A landscape with many valleys, sampled at points; each row gives a point and its height.
A ball rolls from a point to whichever of its 2 nearest points has the largest drop for the distance, and stops where none of them is lower. Distance is the straight distance between rows; heights are no part of it.
Z_69: [ -9 -18 -34 -17  14  24  13  28  22 -35 -19  25 -10  -8  -4   7  21  -1
 -14  40]  (h 665)
Z_991: [ 37 -18  -1  42  18 -18  11  18 -35 -26  33  11  18  39  18   7  18 -29
 -10  10]  (h 561)
Z_267: [ 12  17   3   7 -31  30  39 -10  -5  -2 -12   8  31   7 -18  16  10 -10
  32 -54]  (h 400)
Z_742: [ -7 -14 -25  11 -36  16  22   0 -49  35 -23 -21  28 -19 -32   6  -9  11
  10 -32]  (h 559)
Z_89: [ 42  19  -1   1 -23  -1  19 -20 -25  23  26   8  -5   0  -8  37 -15  17
  23  23]  (h 535)
Z_276: [ 16 -25  -9 -16 -31  32   1  10 -42  -5  17  26  32 -37  12   8  34 -10
  30 -15]  (h 570)
Z_306: [ 10 -12  29 -39 -30  -4  29 -19 -11  30 -20 -32  10   2 -18  15   4 -28
  23 -27]  (h 624)
Z_356: [-43  14  33 -35  -8  10   3  -3  26  38   6 -47   0 -14  -2  -4   5 -22
  42  10]  (h 522)
Z_220: [ 31   4   4  27  29  -1  -1 -10 -61  -7  24   1 -10   3  27 -22  11 -26
 -12   8]  (h 589)
Z_952: [-20   8  12 -32 -14   0 -14 -49   7  -2  16 -21  17 -19 -25 -11  24  11
  -8 -28]  (h 349)
Z_387: [ 14  12  -7  -5 -45  51 -10  24 -43  13 -61 -36  -3 -39 -15  26  -7 -25
  64  -8]  (h 540)
Z_322: [ -5   4 -20  -6 -42   1 -18 -18 -35  43   3  14  39 -17  -9  19 -21  -3
  13 -38]  (h 590)
Z_624: [ 22   8  34  11  27 -20 -12 -12  23  -1 -11   5 -25  18  46  31 -21  17
 -39 -53]  (h 579)
Z_491: [  3 -17 -28  12  31  27  37  -7  -6  14  19  38 -29  -4  -4  24 -18  -8
  15  34]  (h 643)
Z_682: [ 10 -31   4  27  14  -8  25  -3  20 -30   8  54   6   2  21 -17 -17   4
  19  17]  (h 717)
Z_639: [ 20 -10 -11   2 -19 -13 -30 -17 -18 -33  40  36  48   7 -15 -10   4  17
   2 -17]  (h 437)
Z_973: [ 47  27  27 -11 -52  40  26  -6  -7 -33  -3   1  26  41 -35  16  29 -14
  43 -52]  (h 292)
Z_717: [-21  12 -14  31  44   2  -6  32  -4  20   1  -9 -60 -29  15  -1  -5  34
 -31  54]  (h 272)
Z_205: [  3 -39  30 -29 -18  10  -2  -5  11   5 -14  -8  14   9  14  15   8 -36
  17 -27]  (h 661)
Z_642: [ 36   0  -6  21  17 -58   5  14  19 -44 -14 -24 -28  14 -10 -31  -3  34
 -17 -14]  (h 480)
Z_338: [  4 -16 -11 -41  11 -18 -34   9 -20 -24 -16 -22   3  -8  18  -5  28 -14
 -53  -7]  (h 442)
Z_589: [ 53  30  44  -1 -43  12  -2   1 -16 -27   0  26  52  46 -33  12  45  19
  36 -19]  (h 118)
Z_327: [  5 -20 -10  -9  -2 -33  12 -38  -9  -1  30 -16  17 -11 -31 -27  28  -5
 -19 -19]  (h 214)
Z_46: [-32 -21  -2  -3  22  19   8   3 -12  67 -22  44  -8 -10  23 -17   1   5
 -21 -24]  (h 713)
Z_194: [ 10   2  28   7  40 -12  -3 -15  44 -42  -2   6 -32  -3  31 -30 -13  22
  -1  -2]  (h 546)
Z_49: [ 12   7  27  -4   6  -5  -6  -8  11 -35  24   0   1 -34  15  -4  35  49
 -13   7]  (h 485)
Z_912: [ 10  -1  18  -6  88  -6 -13   1  -1 -16 -21 -34  -3  -5  45 -37   9   7
 -19  -6]  (h 551)
Z_931: [ 19  19 -40   7 -59 -13 -20   4  -8  46 -11 -25  17 -19 -23  18  23 -61
  20 -31]  (h 794)
Z_204: [ 11 -20  -6  -1  23   8   5  11  45 -73  -6   9  -8  22  -7 -16  -6  14
  -8  50]  (h 631)
Z_157: [-16  -1 -22 -28  71  -9 -48  24  10  44 -26   7 -37  11  16  -1  -8   5
 -31  11]  (h 266)
Z_170: [-10  16 -22  24 -29  16  13 -19 -14  29  12  23  17  13   5  35 -17 -23
 -22 -31]  (h 521)
Z_62: [ 23  15 -15  36  52 -16 -12  11  50 -28 -48  -4 -23  -4  33 -43 -30  24
   8  -9]  (h 491)
Z_982: [ 43  33  49  -5  10 -28  -4   5  16 -75   3  28  20  38   4  -6   1  44
  22  26]  (h 683)
Z_971: [ 23 -25  19  12   7 -41  29  35 -38 -15  12 -13   1   9  13   9  13  14
 -11  15]  (h 502)
Z_349: [ 25 -23 -27 -27  44 -16   8 -10 -14  20   4  -7 -18 -27  -9 -10   9  19
  -3  47]  (h 457)
Z_754: [ 31  19 -28   1 -59   4 -25 -11  -6  28 -11 -30   8 -24 -47 -18  17 -33
  60 -28]  (h 770)
Z_467: [ 13  13 -19  29   8 -87 -21  12   1 -19  -7 -11 -13  16   6 -25 -37  27
 -45  20]  (h 541)
Z_72: [ 14   5  -9  15  42 -49  13  17  33  -4 -17 -26 -49 -21   6 -31 -12  62
 -21   3]  (h 420)
Z_673: [ 12  11  20  -3 -41  -8 -13 -11   7 -26  12  14  48  32 -26  25   8  13
   3 -14]  (h 319)
Z_417: [-16 -17  -8  -7   9 -19   1  10  31  58  -2  15 -42  35   9  18  16 -31
 -37 -14]  (h 428)
Z_857: [ 56  29  53  14   6 -13  18   4   2 -80  -6  33   0  -5  15 -11  33  34
  -1   5]  (h 644)
Z_25: [-25 -15 -26 -16 -44  11 -25  25 -21  65 -15  -9 -23  -3 -22  -4 -40 -36
  45  11]  (h 684)
Z_345: [-17 -19  10 -22  -9  23 -12  -7   2  49 -35  29  15  -3  30  -2   4 -33
 -14 -13]  (h 696)
Z_226: [-41  -3  20   7  -9  43 -12  -1  -9   0  -1  -4  39  -4  11  15 -42  -1
  29  -7]  (h 716)
Z_331: [ 41  31  51 -11   4  -1  18   5 -34 -53   3   5  -1   6   5  -6  31  -2
  -6  34]  (h 603)
Z_100: [-31  -7 -36  14 -45  11 -18  35 -19  69 -23 -32  24 -24 -40 -10 -27 -14
  53  -1]  (h 652)
Z_218: [ -5 -23 -27   2  35 -24  31 -23  25  18  12  -3 -18   3 -25 -16  31  12
 -21 -12]  (h 342)
Z_144: [ -9  34 -33  35  45   8 -34  -6  18 -27   9  -9 -29  34  18  -2 -31  -1
 -20  11]  (h 598)
Z_450: [-18 -14 -14 -10  45 -39  -5  31  11  59 -39  19 -49  36  18  -6   9 -12
 -44  12]  (h 360)
Z_816: [  0   0  -1   5 -13 -32  -6 -11  51 -32  13  52  11  10   5  12 -16  15
  -2  17]  (h 751)
Z_492: [  2   7   3 -12  42 -30   0   9 -14   0 -32 -21  -8  -1  40 -20   7 -20
 -43  16]  (h 504)
Z_998: [-29   3  19  11  26  34  44   3  -9  27   3   2   9   8  17  -4  -2 -35
  25 -12]  (h 659)
Z_441: [ -2  44 -21   9 -68  20 -28 -20   1 -10  -4  19  11  10 -24  27 -43 -32
  37  -7]  (h 309)
Z_797: [ 11   4  11 -14 -33  50 -28  25 -23 -27 -33 -35  30  -7  -4  38 -10 -21
  68  -6]  (h 492)
Z_718: [  5 -19   3  29   4 -64 -16  31 -15 -20   2   6  12  16  41  -8 -17   5
 -39  11]  (h 563)
Z_759: [ -8  44  -4  14 -46  33  -2 -25 -15  -7  11  25  14 -26 -10  36 -17 -14
  -3  13]  (h 429)
Z_354: [ 62  20  26 -11  41 -19  -2 -14   5 -56 -34  35   5 -24  24   0   0  45
  -8   2]  (h 680)
Z_87: [-15 -27 -21   3 -36  15 -22  23  13 -22  37   4  -5  11  -7 -22  21  -6
 -23 -12]  (h 767)
Z_780: [ -9  27  61  -5   6   0  17   2  31 -60  13   3  31  12  -5   2 -10  22
  28  23]  (h 726)
Z_420: [ 21  12 -15  -9  20 -23  -1 -12 -14  -3  16 -10  -9  -7  -8  36 -11  33
  -4  33]  (h 459)
Z_341: [-11 -32 -21  12  17   5   9 -17 -19  14  10  45 -11  -4  17 -13  -9   9
 -17   2]  (h 682)
Z_989: [-24   7  26 -24 -45  21   6   0  32  30 -13 -44   4   4 -21  27  -6 -10
  48 -22]  (h 575)
Z_248: [ 37  38  -7  36  22 -23 -27 -11  41 -37  33  31  -5  -2  14  15  -6  18
   3  24]  (h 784)
Z_845: [  2  -4   7  29  48 -13  21  12  -3  21  -9   0 -53 -31  16 -13   4  34
 -45   8]  (h 348)
Z_303: [-25  18 -45   4  24 -25  -3  -9  41   3   6  -3 -37   8  -5 -25  23  18
 -49   8]  (h 425)
Z_298: [-56  29 -37   3 -20  13  15  -2  18  -3  11   1  24  -7 -10 -11   8 -28
 -27  14]  (h 769)
Z_201: [-36  22   8  17  12   2  -6  -3  15 -14  29 -17 -18  29   7  -4 -27  -8
 -26   8]  (h 639)
Z_412: [-31 -36 -30   6  11 -20  31  -4   1  63  15  -6  17   9 -30  -6  18   3
 -10  -7]  (h 430)
Z_145: [  3  14  27   3 -17  31  21  14  31 -54  22  28   7  24   4  28 -37  17
  21  34]  (h 764)
Z_875: [-40   0  38 -11 -18  26 -17  -7   2 -42  15  17  12 -17  25  -9  13  -9
 -16  -4]  (h 714)
Z_969: [ -2  22  43  -3 -35  -8  21  -9 -31   1  39 -18  11   7 -39   8   0  49
   2   4]  (h 509)
Z_847: [ -5   1  32  -7  13 -18  20  -8  -6   6   9  -2 -29 -42  20 -13  38  20
 -32   1]  (h 421)
Z_488: [-35   7  19 -17  11  29   3 -24  11  34  13 -34  -4  -7 -11   9  22 -11
 -14 -25]  (h 445)
Z_486: [ 15 -53   4 -35   0 -27 -20 -16 -32  15   6 -24 -10  14  -7 -36  17  -3
  -5 -18]  (h 346)
Z_732: [-12   7   5  -5  45  31  47  34  20 -45 -11   3 -11 -15  11  19  12  27
   1  29]  (h 697)
Z_415: [  0   4  -7  -5  24 -30 -11  22  -5  -6 -12 -11 -39 -19  13  24 -30  19
 -35  67]  (h 365)
Z_538: [ 16  47 -19  55  54 -39 -13   4  41 -23 -16  -7 -35  20  22  -8 -57  25
  -2   4]  (h 545)
Z_11: [ 18  14  41  -8  -6   7  11  -2 -30 -37  12  17  24 -32  14  29  17  20
   1  35]  (h 552)
Z_595: [ -5  -6  10  18   4  36  33   5 -13  11  16  21  24 -25  31   5  39 -35
  14 -17]  (h 619)
Z_704: [ 22  19   8 -30 -45   1 -14  -8 -36   4 -16  -3  45 -22 -21   5 -25 -29
  48  18]  (h 316)
Z_346: [-42  -5  -5 -22   5  64   8   4  -7  17 -39 -18  32  -5 -17   7 -21 -16
  27 -23]  (h 750)
Z_262: [ -1   5  -2   5  35  -3 -26   5 -31  14   8   1 -19  15  36 -26   1 -44
 -42  16]  (h 549)
Z_743: [-32  -2 -17  -3 -36  13   6  26  22  54 -21 -50  25 -14 -36   2  12 -22
  39 -21]  (h 618)
Z_979: [ 22 -10 -18   8  75 -29 -26  -7  26  36 -20  24 -19  10  31  -5 -11  15
   2  10]  (h 376)
Z_227: [-11 -19  29  36  21 -31 -15   9  22  26  16   5 -24   9  25   2  -5  19
 -31 -58]  (h 534)
Z_559: [-14 -28  -3  18  22  -4 -12  19  43  29   7  14 -40   1  32   7  36   4
 -30 -16]  (h 484)
Z_99: [-16 -20 -34 -39  33   6 -21   2   3  20 -11 -26 -29   8 -10  -1  10  -2
 -16  29]  (h 375)
Z_935: [  3 -15  10 -10   6 -13   3 -10  17 -10 -16   2 -50  41   5  11 -15   9
 -63 -32]  (h 622)
Z_159: [-51 -15  -5 -19 -18  16  28 -23  20  13  26 -42 -15  21 -52 -13 -19  15
 -10  -9]  (h 822)
Z_382: [ -3 -15 -33  -3 -40  35  -4 -32  -4  31  -8 -14   4  -7 -41 -26  -4 -44
  62 -29]  (h 742)
Z_760: [ -1  -3 -19  -6  -4  35  37  -9  -1  29   8  -2 -21   3 -18  40 -24  -4
  45  21]  (h 600)
Z_852: [  3 -15 -16  -4  43 -27 -39 -38  28   6  -3  21 -16  24  11 -20 -17  -9
 -23  -9]  (h 456)
Z_738: [  8  -9   5 -33 -42  17 -39  18 -52 -23 -19 -38  47  -6  -8  -5  -2 -14
  51   6]  (h 426)
Z_67: [-31 -30  -3  21 -38   3  33  11 -30  45  14 -15  21   6 -15   9   1  15
   9  -5]  (h 505)
Z_548: [-38  16 -25  -7 -14  13  41  -9  14 -11  44 -19  -1  -3 -48 -15   3  -5
  -3  15]  (h 798)
Z_858: [ -6  -6 -20  -3 -34  52  22  -6  -7 -11 -11  -6  27  -1 -18  10  40 -30
 -11 -50]  (h 474)
Z_429: [ 14 -18 -24 -11 -13   8 -17  11 -53 -23  13  22  39 -11  -3 -13   1   0
  -2  13]  (h 512)
Z_461: [ 12  30 -22   7 -56  17 -21 -11 -12  23 -47   5  18 -24 -36   8 -50 -26
  63   2]  (h 418)
Z_783: [ 29  15   4  19  25 -18 -15  -9  31  -3  24  29  12 -19  36  28  27  -7
  -4  28]  (h 810)
Z_156: [  3 -24 -33  -7 -27  14  -2 -10 -23  55   6  -2 -20   3 -14 -14  -6 -38
  22   3]  (h 711)
Z_696: [-34 -31  12  -7  11  -7   6   1  47 -28 -12  13 -19  12   2 -38 -11  14
 -19  23]  (h 593)
Z_122: [ 13 -11  27  -5 -28  -9   9  22 -18 -20  15 -17   6  12 -23   9  16  15
   9  -8]  (h 432)
Z_263: [-41   5  21   2 -19  24 -30  -4  -1   5  41  -4  -1  -6   8 -11 -24   4
   8   3]  (h 679)
Z_763: [-42 -12   1   0 -25   1   8  15   6 -15   8   1  17 -15  17 -12  18  -7
 -44   4]  (h 743)

Call two points neighbours if one is among the 2 nearest of the other. Go from one point of each pair to the other, from neighbour to neighbour, staying as low as possible. Name the highest point that can't be avoided.
Z_441 and Z_589 | Z_322
Z_157 and Z_717 | Z_420
Z_441 and Z_704 | Z_461

Where does a ball stop that starts at each point below?
Z_248 | Z_157
Z_46 | Z_157
Z_156 | Z_327
Z_345 | Z_327
